Each scene shows the same named points in several views. A view is turned or mirrored, and shifted as a whole, has a little noise and may leave points out.
In the rows, 128 means zero.

Scene 1
View 1
fodi: [111 167 125 175  96 197 161 147 130  85 174 158 152 142 113 105 125 178
  55 183 130 209  91  84  78 150 158]
zir: [ 99 183 170 178  83  75 142 164 154 118 153 105  48  97 129 146 111 162
  88 171  81 198 147 127 129 152 147]
Zime: [108 171 171 163  84  75 146 162 149 123 151 104  58 114 134 139 118 160
  83 174  91 190 151 128 126 152 145]
bafol: [104 210 146 213  91 165 145 139 126 102 180 161 109  96 102 117 132 155
  90 166  94 205  95  99  93 144 153]
lalo: [114 180 117 193  99 226 164 132 122  81 185 182 169 135 105  93 133 173
  61 179 132 209  73  74  68 147 161]
timov: [173 179 205 163  96  95 110 128  98 145 160 117 102 141 125  97 184 103
 126 152 126 146 133 147  88 130 122]
Vas: [137 108 164 105  93  86 151 167 145 120 141  84 104 178 155 121 128 173
  49 193 142 178 158 121 106 151 144]
vivu: [139 127 160 121  96 115 148 158 139 114 151 104 119 171 142 114 137 168
  58 187 139 182 138 116  95 150 145]
Benu: [139 190 150 192  99 193 141 127 109 102 182 167 149 133 106  88 158 144
  90 165 130 188  87  97  69 139 146]
gufal: [163 204 179 196  98 163 120 116  92 122 182 159 136 128 106  86 184 111
 121 150 127 168  94 118  70 129 130]
riz: [ 67 225 126 233  84 170 161 151 146  86 182 169  87  65  97 138  94 178
  77 173  70 235  94  89 108 154 163]
Pubi: [127 215 167 211  91 135 131 133 116 116 177 151  95  93 105 114 147 131
 113 157  95 190 107 117  95 140 139]
lus: [149 188 166 186  97 168 131 126 102 116 174 158 142 134 109  89 170 128
 104 161 130 177  98 109  73 136 136]
View 2
riz: [ 72 214  70  75 120 121  59 105 166  42 129 130 206  76 103 144 151  72
 123 153 138 104 102 155 183  41 153]
gufal: [177 206 104 151  73 144 105 157  96 109 137 160 213 167  87 127 159 111
 136  93 149 108 120 114 203  96 117]
Benu: [164 222 121 126 102 128 100 137 124 106 141 137 217 144  93 142 145 119
 154 115 152 122 100 128 171  86 141]
vivu: [166 129 147  89  93 127 110 151 108 130 138 102 132 139 165 106 121 143
 140 163 149 116 118 125 144  82 139]
Vas: [164 104 141  82  87 129 111 153  99 131 139 102 111 138 182  96 117 141
 132 170 148 107 125 124 146  80 132]
lalo: [161 250 137 110 127 122  99 123 151 107 145 125 238 137  87 156 138 131
 171 120 154 140  76 138 141  83 164]
zir: [ 99 115  76  79  80 132  77 137 112  72 126 125 125 100 162  99 141  83
  98 166 136  82 140 135 196  54 122]
fodi: [145 212 137  90 126 118  93 125 150 104 141 112 207 123 115 144 130 132
 160 143 154 133  89 140 138  75 161]
Pubi: [127 188  75 119  80 136  85 142 111  79 130 154 192 126 106 121 159  85
 117 118 140  95 124 131 211  71 120]
Zime: [113 110  89  81  80 132  87 142 107  84 129 122 121 107 168  96 136  97
 106 166 139  87 136 133 190  58 123]
View 3
Benu: [151 152  91 232 133 132 142 178 150 128  86 112 106 146 160 137 119 120
 108 121 130 104 110 140 113  78  71]
lus: [150 142  84 233 139 125 141 162 131 121  90 115 101 150 174 129 110 132
 130 113 131 110 124 136 120  90  73]
riz: [152 239  41 173  94 116 131 162 152 133  94 132 126 132  79 151 187 116
  42 117 143 122 126 149 134 112  71]
fodi: [150 172 129 196 129 133 143 190 167 125  96 117 139 137 146 145 136 116
  64 148 135 103  95 138 109  73  88]
Vas: [142 156 172 127 147 109 146 143  99  88 123 126 178 136 220 110 117 184
 102 151 154 115 133 125 147 127 124]
lalo: [150 167 112 229 127 138 141 201 184 141  86 113 123 141 132 153 133  96
  67 139 127 100  84 142  99  52  73]
gufal: [147 132  63 253 140 125 144 156 122 121  86 114  80 151 179 125 104 135
 151  95 129 110 132 135 122  93  63]
bafol: [151 193  58 200 114 119 135 162 137 128  93 124 112 137 121 141 153 127
  84 113 139 118 128 144 130 105  72]
Pubi: [153 182  45 204 118 113 136 140 111 119  96 123  99 142 145 127 139 143
 117  98 140 120 145 138 140 125  70]
zir: [145 211  77 121 114  97 135 119  84  98 118 136 149 130 157 115 160 178
  87 119 155 132 161 133 167 162 102]
Zime: [148 198  97 124 120 101 138 122  87  94 119 135 154 135 172 115 152 181
  94 124 155 126 158 134 164 156 107]
vivu: [145 150 166 149 145 114 148 154 113  95 116 121 167 138 210 115 116 169
 100 151 148 110 123 129 139 112 113]
timov: [147 124  83 205 147 110 144 125  74  98 103 121 103 153 224 101  92 176
 178  94 142 118 161 128 148 136  87]
View 4
vivu: [115 151 107 115 106 118 168 129 103 145 176 120 119 139 119 133 104 118
 124 154 219 142 114 133 133 145 121]
bafol: [ 85 162 107  85 148  92 105 157  63 136 142 142 167 134 108 152 150 145
 174 129 106 119 117 140 178 141 152]
Zime: [114 149  82 113  86  80 145 118 117 182 120 167 124 165 112 175 132 131
 154 157 188 127 111 119 183 151 143]
timov: [149 119 104  94  90 103 154 151 117 193 129 135 136 135 122 106 134 199
 122  64 186  87 126 125 142 135 104]
lalo: [ 69 173 133  81 185 131 113 172  32  85 200  98 175 104 111 122 133 122
 157 133 108 143 115 156 141 141 137]
zir: [110 148  74 113  89  68 137 117 115 182 108 173 128 171 109 183 139 131
 167 159 175 124 110 117 195 153 156]
Vas: [123 147  99 122  91 113 174 116 117 156 165 128 107 150 118 141 104 115
 121 162 240 141 111 128 139 151 118]
fodi: [ 77 171 121  94 165 125 124 156  50 102 191 107 159 119 108 135 127 110
 153 150 136 143 111 149 145 144 138]
Pubi: [106 144  99  83 128  87 113 158  82 164 125 149 166 139 111 141 155 170
 165  97 118 101 121 134 177 140 141]
riz: [ 61 176  95  90 157  76  90 150  52 126 133 161 173 145 100 183 165 116
 205 164  82 133 108 139 206 149 177]
gufal: [121 134 122  76 135 114 122 177  73 153 150 120 172 115 117  98 148 197
 139  55 127  89 127 141 143 131 113]
Benu: [ 95 154 124  81 159 122 119 172  54 124 174 108 168 113 112 116 140 153
 147  99 125 117 119 150 141 139 125]
lus: [103 150 121  83 150 118 121 168  64 134 166 111 168 117 114 114 140 162
 146  94 131 112 122 144 143 136 123]
View 5
gufal: [ 77 170 169  73 114 114 100 191 147 140 121 112 161 169 124 195 149  57
 180 115 137 151 104 158 123  83  74]
bafol: [ 97 156 184 135 106 116  90 195 130 139 140 103 140 147 155 201 128  67
 133 160 137 133 172 152 164 119  92]
lus: [ 84 165 150  82 114 115 103 184 142 142 135 101 157 162 128 197 145  59
 161 127 125 154 115 150 143  95  86]
vivu: [114 114  65  89  93 133 124 167 136 134 152  88 156 138 144 159 146 110
 118 119 118 168 118 112 167 155 136]
Vas: [117  99  56  92  86 140 132 167 140 123 150  97 151 131 149 144 148 128
 117 112 130 167 113 108 160 173 146]
Pubi: [ 90 146 193 121  96 120  93 199 137 125 123 116 146 153 150 188 143  84
 155 134 162 134 148 156 139 123  91]
Zime: [111  94 135 140  73 132 113 192 132 109 135 117 139 128 168 146 141 136
 120 126 169 143 152 126 150 184 132]
lalo: [100 187 136 101 134 108  92 176 127 172 171  67 147 151 138 235 119  26
 123 172  80 147 163 144 200  87  91]
timov: [ 81 126 138  66  88 130 122 187 155 113 108 127 163 160 131 151 165 111
 181  84 167 161  77 141 100 123  98]
fodi: [110 162 117 107 121 115  99 173 125 159 166  72 145 145 144 216 123  52
 113 164  92 150 159 132 197 114 108]
Benu: [ 88 175 149  89 120 111  99 181 136 152 143  87 152 159 131 210 136  48
 147 144 109 153 135 149 164  92  87]
View 6
Vas: [171 155 111 125 111 167 119 112 155 150 102 122 105 158 138 150  97 125
 111 120  99 149 165 129 143  95 145]
fodi: [150 157 130  68 166  78  96 159 158  98 185 128 132 161 103 164 137 116
 181  94  76 147 169 138 163 169  93]
gufal: [ 92 116 150 138 134  66 115  97 151 143 192 176 121 156 150 189 139 111
 193  98  88 175 157 130 109 197 127]
vivu: [169 158 116 116 113 155 110 117 160 145 111 123 105 161 132 148 101 117
 114 123 100 141 169 132 147  98 144]
bafol: [131 134 114  96 161  94 138 138 137 117 186 118 133 162 147 190 127 154
 195  62  64 178 148 131 154 189  82]
zir: [155 132  85 128 130 173 172 114 127 154 121  91 117 159 181 187  90 179
 139  60  66 188 137 127 155 137  97]
riz: [150 141  96  68 181 107 162 161 125 103 188  83 140 164 148 198 121 182
 202  31  44 186 139 137 184 191  49]
Pubi: [114 119 120 129 144 100 147 111 133 139 175 133 124 158 169 198 121 151
 188  64  67 190 141 130 132 191  97]
lalo: [147 157 138  57 170  57  88 165 159  88 202 134 137 162  93 167 145 113
 197  92  76 145 173 139 164 182  89]
timov: [ 98 110 133 178 104 117 131  69 147 174 146 172 105 153 178 184 120 118
 155 107  99 180 153 122  98 162 155]
Benu: [121 137 141 103 150  65 103 131 156 116 195 153 128 158 123 176 140 114
 192  93  81 162 164 133 136 185 108]
lus: [112 131 143 121 137  73 108 113 152 134 187 162 121 158 136 180 137 113
 182  98  85 169 162 132 125 186 122]

In a view up to two points have been moved. Name them for each view, in the order of its rows, or write -.
view 1 => Vas
view 2 => lalo
view 3 => -
view 4 => lus
view 5 => -
view 6 => fodi, vivu
